Each row is a point on a landscape with many valleys, with its height.
From any point a ball takes the steepest step (drop divided by distance) to one of its 2 nearest points. It stops when none of these is lower. Distance is the straight distance between rows; heights are no part of it.
J623: -1,48,-45,11,-49,-34,33,-1,14,-6,18,3,16,-22,5,-31,14,23,22,2,6,13,-22,50,15  height 182
J355: 27,-20,27,25,31,65,-12,-24,-17,-3,8,14,9,11,-9,1,-44,-7,-9,19,-3,17,62,-32,-13  height 311
J8: 2,7,-4,-1,0,2,19,-12,13,-6,18,16,-32,-15,-13,-31,21,-16,-12,-5,-38,1,-5,13,-10  height 601
J875: -30,15,-12,42,-24,22,22,-28,21,-10,1,-13,-3,27,-15,-12,-45,-20,29,31,-20,-6,33,2,-13  height 693
J528: 56,5,33,-12,43,26,7,16,-38,-7,-10,33,2,-12,14,-22,0,4,-24,-4,-18,7,-8,-48,17  height 655
J984: -24,-25,27,-35,8,-21,-39,23,-6,28,-29,-31,8,19,3,58,32,-1,-12,-27,38,-8,-26,-8,10  height 188
J677: -14,-7,4,-13,-10,0,-16,-5,13,1,-14,-5,-21,5,13,-1,25,-16,0,-23,-20,-12,-7,13,-9  height 593
J842: 36,18,0,57,10,31,-7,7,12,1,10,-18,46,6,-18,-2,-57,-35,47,37,0,34,54,-37,4  height 388
J421: 7,-25,20,11,16,41,-13,-10,-7,-10,1,1,2,5,1,6,-36,-10,-4,15,-5,2,42,-24,-6  height 254
J85: 2,2,-15,49,-21,20,-10,-35,31,-18,25,-2,11,15,-29,-20,-28,-42,22,16,-20,0,37,-18,-33  height 662
J207: -26,-19,13,-9,1,6,-9,2,9,-3,-21,-5,-33,12,-17,25,-17,-1,-19,10,11,-26,8,16,1  height 83
J486: -31,14,-6,46,-15,35,38,-50,15,-2,22,3,-13,30,-31,-10,-50,1,25,33,-29,6,43,2,-19  height 666
J349: -19,15,-5,-22,-17,-50,-30,-5,12,29,-35,-16,-5,17,-28,47,52,9,-19,-35,45,-17,-46,30,8  height 312
J968: 5,-35,20,-13,45,23,-42,25,-11,-9,8,5,-12,0,-13,22,-14,-7,-27,2,4,-4,29,-23,-3  height 415
J39: -24,15,-30,16,-27,-14,44,-13,10,-5,31,13,-14,-17,-10,-38,28,-6,20,-6,-22,4,-8,43,-16  height 463
J49: -39,-7,-13,-4,-25,-17,-9,-16,19,-2,-22,-10,-26,8,-5,8,34,-18,7,-30,0,-28,-17,35,-17  height 557
J865: -5,26,-18,-19,-20,-54,-13,-11,12,15,-27,-9,-7,5,-14,27,34,24,-15,-7,37,-11,-51,35,5  height 359
J682: 19,1,4,-24,9,-31,-25,3,-9,12,-17,-3,-2,-4,17,29,21,24,-22,-8,25,-10,-41,-8,10  height 806
J693: 22,40,-8,-21,-19,-36,-9,-30,-6,24,-26,-4,10,-5,38,14,32,34,3,-5,12,-9,-48,8,12  height 298
J231: -23,-36,16,-19,6,6,-26,18,6,2,-20,-14,-8,11,-11,37,-14,1,-22,-2,29,-20,8,2,5  height 181
J569: 37,-6,14,-19,24,-12,-14,20,-29,6,-8,2,27,-15,42,15,6,19,-9,-8,8,-2,-28,-41,7  height 762
J645: 25,-2,15,39,13,43,-18,-12,-1,-6,16,-7,40,8,-1,-7,-47,-38,27,20,-12,26,54,-46,-16  height 258
J245: 5,-21,16,32,7,50,-23,-28,8,5,21,-12,32,21,2,12,-48,-23,18,12,-4,16,58,-39,-27  height 102
J994: 13,-15,5,4,10,17,-11,14,-5,-9,-6,-2,12,-9,19,4,-30,-8,1,11,8,-7,19,-17,0  height 337
J116: -48,5,-47,7,-48,-31,36,-17,18,-2,17,13,-13,-11,-13,-29,35,11,32,-12,2,-2,-14,63,-10  height 371
J190: 39,26,-6,41,4,21,0,23,4,-14,2,-13,32,-5,-10,-11,-65,-22,28,31,5,23,47,-23,9  height 170
J456: -30,-63,22,-18,34,33,-48,17,-1,6,20,-19,25,16,11,25,-9,-1,-8,-12,4,8,48,-19,-22  height 302
J438: 6,26,-1,-25,-1,-47,-45,-37,-12,46,-26,-16,-5,20,0,47,66,19,-9,-25,13,-2,-57,9,2  height 240
J391: -33,7,-17,17,-10,21,59,-11,12,-14,36,15,-22,-7,-32,-31,-24,10,7,29,-16,7,21,29,-13  height 669
J825: -4,10,-4,-17,-9,-17,18,6,2,-12,-9,1,-24,-3,-3,0,-2,25,-24,16,7,-14,-19,18,20  height 467
J739: -11,10,-12,15,-19,9,32,-20,15,-10,28,20,-17,-17,-12,-46,19,-28,13,-11,-44,9,3,13,-18  height 540
J241: -9,-14,-18,38,-23,7,-29,-23,33,-20,17,-9,6,15,-24,-4,-16,-34,24,-5,-7,-10,28,-7,-38  height 695
J410: -7,-57,23,-17,42,25,-38,27,-17,1,17,-4,12,8,5,26,-18,5,-20,-3,22,7,41,-25,-5  height 353
J285: -13,15,-6,-28,-13,-30,20,-30,-2,22,-1,12,-35,6,0,1,56,18,-12,-8,-24,2,-43,34,11  height 363
J764: 16,21,3,54,-2,37,12,-40,24,-10,25,12,10,4,-35,-35,-33,-35,23,26,-25,21,41,-29,-20  height 615
J294: -4,-32,6,-33,47,-28,-51,40,-17,17,22,-8,35,0,35,22,41,19,-10,-41,9,24,-1,-26,7  height 750
J882: 9,-27,2,-16,28,-7,-23,38,-17,1,12,-12,54,-17,50,6,6,-6,12,-15,22,12,9,-31,-2  height 699
J990: -11,19,-6,39,-5,38,56,-35,18,1,41,16,-14,0,-46,-48,-25,-14,11,29,-36,27,36,0,-30  height 612
J824: 39,-19,27,-22,49,-1,-22,23,-37,8,9,21,33,-19,43,7,19,16,-13,-20,-6,15,-14,-49,12  height 736
J9: 41,24,-6,27,-3,13,15,25,-3,-17,-6,-4,22,-16,5,-26,-44,-20,20,22,-2,11,8,-22,14  height 384
J339: 17,21,8,24,7,39,36,-12,-2,-11,4,10,-6,-4,-10,-37,-33,-18,4,25,-25,20,31,-14,0  height 515
J17: 1,33,-6,-14,-20,-19,47,-17,-7,8,-18,3,-8,-4,21,-9,19,32,-2,14,-6,0,-46,17,18  height 379
J927: -9,16,-4,-25,-17,-40,8,-4,8,3,-20,1,-14,4,-4,17,17,29,-22,4,23,-19,-43,30,15  height 406
J800: 38,-28,35,-10,69,43,-26,25,-44,-8,12,35,9,-15,-17,-8,-11,2,-42,-12,-8,13,32,-43,15  height 567
J327: -2,-4,-35,20,-32,-27,-24,-3,26,-9,-11,-16,6,-9,0,-5,21,-23,20,-25,31,-23,-8,29,-21  height 503
J552: 40,37,-15,34,-5,-7,5,6,9,-13,12,7,21,-31,1,-45,1,-39,28,-2,-14,25,2,-2,2  height 589
J863: -11,-37,26,-45,31,-21,-46,34,-30,22,-1,-22,9,21,-1,57,33,19,-17,-23,29,3,-21,-23,27  height 285
J791: 3,-19,-1,-8,12,-6,-29,21,-4,3,1,-18,30,-10,46,12,9,-15,15,-30,13,0,-1,-10,-10  height 668
J997: 23,-4,5,-23,16,-33,-38,5,-6,18,-6,0,-4,-2,19,25,44,-1,-11,-26,10,-5,-31,-9,-1  height 824
J760: 40,34,-12,21,-2,-2,9,21,-2,-9,-10,2,16,-27,26,-27,-19,-24,23,-1,-6,8,-6,-19,11  height 492
J274: -12,6,-5,27,-24,14,15,-3,11,-13,-14,-20,5,5,5,-4,-38,-21,28,17,-7,-8,18,5,0  height 723
J255: -5,-18,21,-41,9,-27,-40,2,-15,35,-29,-24,13,18,26,51,42,19,-7,-29,26,-13,-38,-13,11  height 113
J922: 1,22,-5,-25,-4,-36,-19,-25,-3,33,-17,7,-25,13,6,21,62,14,-7,-17,-9,-2,-47,22,4  height 299
J470: -20,-46,22,11,11,43,-41,-8,10,0,17,-16,27,17,4,22,-33,-13,5,-3,4,5,57,-24,-33  height 232
J695: -4,-24,-23,14,-10,-17,-49,5,27,-15,8,-8,0,-5,-4,-3,13,-30,11,-23,19,-12,8,10,-31  height 437
J307: -25,-22,16,-2,0,41,0,-17,1,-7,-24,-5,-21,24,-15,22,-36,-2,-8,17,-5,-16,31,9,-3  height 175
J266: -4,2,15,-22,10,15,53,-3,-15,2,4,24,-42,7,-11,-25,15,20,-26,14,-39,2,-12,11,16  height 644
J978: -28,0,-32,5,-42,-29,-15,-13,28,1,-30,-14,-2,5,-7,0,37,-17,15,-35,30,-29,-17,38,-17  height 533
J628: -36,22,-39,5,-51,-33,45,1,15,2,27,4,12,-14,-5,-18,20,31,21,-6,16,2,-20,65,1  height 286
J817: 0,-22,9,-10,2,-1,-32,10,0,-1,-5,-5,2,-6,21,15,8,-18,-4,-24,-5,-12,0,-9,-12  height 633
J815: 37,12,14,-8,25,12,18,13,-18,-10,-11,25,-16,-20,3,-29,-4,2,-22,11,-19,4,-13,-25,15  height 595
J555: 12,-9,1,-6,4,-10,-13,28,-8,-9,-8,-9,14,-14,20,9,-23,6,-8,9,32,-15,-7,-7,9  height 387
J127: -40,14,-30,20,-35,0,68,-8,8,4,41,11,-2,-11,-11,-39,-2,-2,40,6,-29,19,11,36,-10  height 541
J517: -17,4,-31,36,-32,-5,-9,-16,32,-22,11,-10,-1,1,-27,-18,-8,-23,23,-5,-1,-14,9,20,-23  height 660
J270: 7,9,-28,24,-18,-16,-3,0,19,-15,10,0,-7,-11,-3,-26,-4,-30,13,1,-4,-7,0,21,-15  height 616
J763: -24,-42,14,-25,2,-18,-51,23,8,16,-12,-23,4,8,4,39,38,-8,-5,-42,30,-10,-10,1,-13  height 266
J304: -16,-5,0,13,-24,-2,-10,10,18,-10,-21,-23,2,1,14,6,-15,-19,14,0,12,-20,1,3,-14  height 749
J343: 10,8,17,-29,11,-5,20,-7,-14,6,-6,14,-46,7,-4,-8,29,18,-27,2,-34,-3,-32,1,14  height 694
J63: 27,-35,38,-21,59,28,-41,31,-31,-3,16,25,-11,-6,-20,16,-2,5,-38,-10,-9,9,26,-31,16  height 501
J153: 18,4,6,-15,8,10,22,7,-7,-13,-11,12,-20,-8,2,-15,-20,5,-17,19,-9,-9,-7,-6,12  height 539
J51: -6,14,2,-15,-10,6,74,1,-16,1,0,19,-26,-2,-6,-18,-2,43,-14,26,-17,1,-19,14,21  height 590
J526: -24,-1,3,12,-15,38,31,-21,-5,-11,-26,-4,-12,24,-8,8,-50,7,1,37,1,-18,33,11,9  height 229
J856: 4,32,0,19,-13,31,57,0,-2,-10,5,7,-7,-1,-4,-36,-34,-1,14,36,-22,12,24,2,16  height 469
J204: 5,-2,20,-33,5,-30,-50,-10,-20,43,-23,-21,-4,23,18,53,67,14,-9,-38,7,0,-47,-7,9  height 180
J7: -28,-5,-17,3,-4,0,26,-5,16,-14,22,15,-30,-9,-39,-20,-8,7,-9,13,-10,-7,2,31,-12  height 667
J729: -20,40,-28,12,-48,-11,57,10,12,-14,13,-1,10,-13,0,-26,-19,27,23,16,1,12,-3,41,20  height 303
J632: 37,34,-15,-10,-2,-38,1,-3,-1,-4,-3,15,-2,-19,19,-7,12,23,-9,-1,4,2,-39,5,11  height 495
J345: 46,7,10,-28,25,-30,-23,4,-29,3,-18,7,2,-14,20,23,4,37,-17,1,9,-4,-37,-25,18  height 786
J56: -50,-15,5,-14,-19,-10,2,0,25,0,-26,-10,-27,19,-30,28,1,-1,-18,-6,8,-32,-12,27,7  height 186
J366: -5,-40,9,-30,46,2,-23,40,-25,10,21,-3,46,-5,49,6,20,9,-7,-33,9,22,14,-31,2  height 724
J155: -35,1,-2,26,-6,40,52,-39,4,-6,26,22,-25,9,-36,-25,-33,7,3,29,-35,14,41,14,-19  height 641
J34: 24,43,-9,-1,-14,-14,29,0,-2,-5,-7,3,-4,-15,25,-20,0,28,4,18,-3,7,-33,10,16  height 434
J223: -4,37,-12,-19,-20,-37,18,-36,0,24,-30,-1,-3,4,31,5,37,33,0,3,-2,-4,-52,28,7  height 332
J494: 13,35,-5,49,0,30,43,-19,10,-12,29,10,5,-4,-35,-49,-34,-30,20,30,-29,31,33,-8,-5  height 568
J536: -46,-2,5,-21,-20,-32,-13,4,19,14,-35,-17,-14,19,-26,41,23,0,-22,-23,27,-25,-37,23,15  height 257
J660: 6,-26,16,-35,31,-11,-33,33,-33,9,-9,-4,-11,20,-10,51,8,19,-27,5,28,-9,-18,-22,33  height 389
J109: -13,-30,-9,-3,-5,-25,-48,25,15,-5,-3,-19,3,-6,6,26,17,-22,1,-36,39,-17,-4,8,-28  height 350
J768: 4,-31,17,-25,28,-4,-23,33,-17,-1,-12,-5,1,3,11,32,-9,12,-21,1,30,-13,0,-20,12  height 287
J29: 10,17,12,-5,0,23,72,4,-22,-13,-5,13,-15,-1,-4,-40,-22,15,-11,38,-20,1,5,-4,18  height 529
J719: 19,16,-17,6,-8,-20,-6,0,10,-10,3,11,-5,-25,7,-18,8,-8,-3,-5,-2,-5,-14,14,0  height 558
J227: 45,-19,37,-12,49,22,-12,25,-45,3,3,33,33,-15,26,-11,6,11,-19,-22,-15,13,10,-57,15  height 704
J31: -8,31,-20,18,-27,18,75,13,4,-15,18,-1,1,-7,-11,-38,-29,22,22,35,-12,22,14,20,21  height 400

Call two points neighbours if one is among the 2 nearest of the other. Go from one point of each pair to the other, from neighbour to neighbour, staying as low as possible. Name the highest point that can't be avoided.
J693, J190 | J660
J245, J421 | J355
J207, J421 | J555
J190, J207 | J842
J693, J255 | J285

Where does a ball stop that starts at each point below?
J800 | J245
J682 | J207
J294 | J255
J366 | J255
J719 | J693
J304 | J255
J51 | J623
J825 | J207
J343 | J255
